Each scene shows the same named points in several views. A view is turned or mirrored, and shifted as a whole, has a little noise and may leave points out.
In the rows, 128 means zero.

Scene 1
View 1
Somib: [155  85 129  98 110 156 137 146]
Pem: [189  92  67  92 128 161 135  94]
zogu: [109 105 151 130  90 122 142 189]
kud: [174  74 132  98 102 132 100 123]
kifam: [113 129 108 160  48  77  75 143]
zamot: [172  54 182 104 102  93  89 140]
luv: [137 105 109 126  89 118 123 143]
rulof: [159 112  68 111 114 153 150 117]
posap: [164  78 122 108 135 116 160 141]
Fet: [173  75 129 107 120 107 134 129]
Gemok: [130 119  99 131  85 113 120 140]
zave: [134 110 110 133  75 103  99 136]
latok: [134  93 130 116 118 136 164 164]
ponet: [163  67 156 108  97 114  97 139]
Zazi: [163  97  99 112 100 125 116 116]
pog: [160  84 132 101  84 140  88 126]
revo: [154 102 109 130  89  90 104 125]
Bal: [168  81 129  96  89 152  90 121]
View 2
pog: [129 164 137 132 153 149 150 176]
revo: [113 164 129 141 160 187 160 130]
zave: [105 163 128 127 180 184 177 144]
zamot: [106 175 166 123 144 188  92 179]
Gemok: [103 150 111 119 178 190 185 133]
latok: [101 108  99  81 143 195 152 156]
posap: [120 116 104 106 115 190 127 140]
Bal: [135 156 137 132 140 138 151 179]
rulof: [140 123  85 147 111 165 168 115]
Pem: [154 116  86 145  95 136 166 130]
Zazi: [127 148 115 139 144 167 167 138]
ponet: [114 161 149 119 151 176 120 170]
zogu: [ 85 131 120  69 190 209 161 167]
luv: [107 148 118 115 171 184 169 148]
Somib: [121 133 116 118 139 171 155 151]
Fet: [119 136 117 123 121 184 121 138]
kifam: [ 92 192 142 138 222 201 195 124]
kud: [131 152 134 132 133 158 134 166]
View 3
posap: [139  64 103 108 127 153 136 158]
kifam: [113 140 177 190  88 177 100 104]
Bal: [171 105 102 149 129 143  69 162]
Gemok: [124 106 135 159 122 174 116 118]
pog: [148 120 133 162 111 154  80 143]
zamot: [168 101 140 142  78 124 107 208]
latok: [140  73 100 150 139 156 161 146]
Pem: [143  76  73  87 167 163  68 131]
Zazi: [141  97 114 132 127 159  87 134]
Somib: [157  77  88 143 145 147 121 163]
zogu: [144  89 129 193 120 158 171 142]
ponet: [160 101 130 148  97 136 102 182]
Fet: [143  80 116 109 113 148 122 167]
View 4
luv: [141 111 136 124 180 130 157 126]
zogu: [127 113 133 174 199 106 191 148]
zave: [131 120 142 122 190 122 147 104]
Bal: [132  96 103 115 153 147 109 137]
kud: [130  91 117 121 134 137 124 139]
revo: [131 111 153 110 163 130 146 101]
ponet: [112  93 123 146 136 118 125 127]
posap: [143  82 146 127 126 140 178 161]
rulof: [166  90 143  79 145 172 162 152]
zamot: [ 93  89 133 142 108  98 102  94]
pog: [125 102 108 125 158 133 115 130]
Pem: [176  80 119  67 135 191 144 169]
Gemok: [146 117 149 118 192 134 169 117]
Somib: [140  88 112 136 152 146 155 173]
Zazi: [149  99 131 102 158 150 146 126]

Which points are out of place in each view (at most two, in the order of its rows)? Write - if all are in place.
view 1 => rulof
view 2 => Somib
view 3 => pog
view 4 => zamot

Scene 2
View 1
rin: [102 101 163 115 142 179 119 150]
doku: [103 100 138 140  95 160 103 140]
selin: [116 115 155 134 121 171 124 151]
vusap: [145 118 143 132  95 164 139 136]
gumel: [ 68 166 127 129 122 137 114 202]
zek: [ 95  48 138 130 101 176  87 112]
Gikon: [ 98 141 110 159  69 132 103 163]
zizaf: [ 85 166 131 143 113 140 109 193]
Viz: [112 207 151 139 140 146 144 215]
bufet: [ 60 130 127 107 128 151 105 179]
doguv: [130 125 154 139 119 171 128 155]
tena: [ 53 107 130 143 118 154  68 177]
View 2
Gikon: [154 145 123 111 165 103 163 162]
bufet: [172 149  96 142 150 166 117 126]
vusap: [136 125 110 110  97  84 121 141]
doguv: [131 128  89 102 107 114 121 132]
zizaf: [147 139 108 101 162 167 141 146]
rin: [163 137  91 145 102 140  96 111]
zek: [178 151  56 167 120  58 131 114]
tena: [174 158  61 145 174 141 149 123]
selin: [142 130  86 122 110 114 119 126]
Viz: [119 120 123  66 138 204 122 151]
doku: [157 144  87 132 130  92 133 133]
View 3
vusap: [149 150 115 120 123  87 132 161]
selin: [146 153 134  97 146  92 115 145]
Viz: [206  98 172  73  91 131 150 115]
zizaf: [207 112 129 101 129 132 142 114]
bufet: [145 141 138  80 149 147 102  92]
rin: [130 158 147  80 152  91 103 139]
Gikon: [192 133  90 134 155 138 131 119]
tena: [169 151 126  87 197 136  92  96]
doku: [152 156 107 116 167 103 112 138]
doguv: [158 142 139 101 135  89 123 150]
gumel: [165 130 149  78 142 141 117 100]
View 4
Gikon: [112 137  85 152 169 102 160 117]
vusap: [ 88 149 108  84 146 106 154 154]
Viz: [175 146 129 123  79  92 127 109]
zizaf: [147 135 101 133 133 114 137  91]
bufet: [146 122  77  96 139 149 147  82]
zek: [ 60 122  86  67 212 164 154 113]
rin: [104 126 110  54 148 147 135 107]
gumel: [153 126  94 107 129 133 138  85]
tena: [125 112  85 116 184 151 136  62]

Which points are out of place in each view (at most two, in the order of its rows)? Write - if all are in place.
view 1 => gumel
view 2 => rin
view 3 => zizaf
view 4 => -
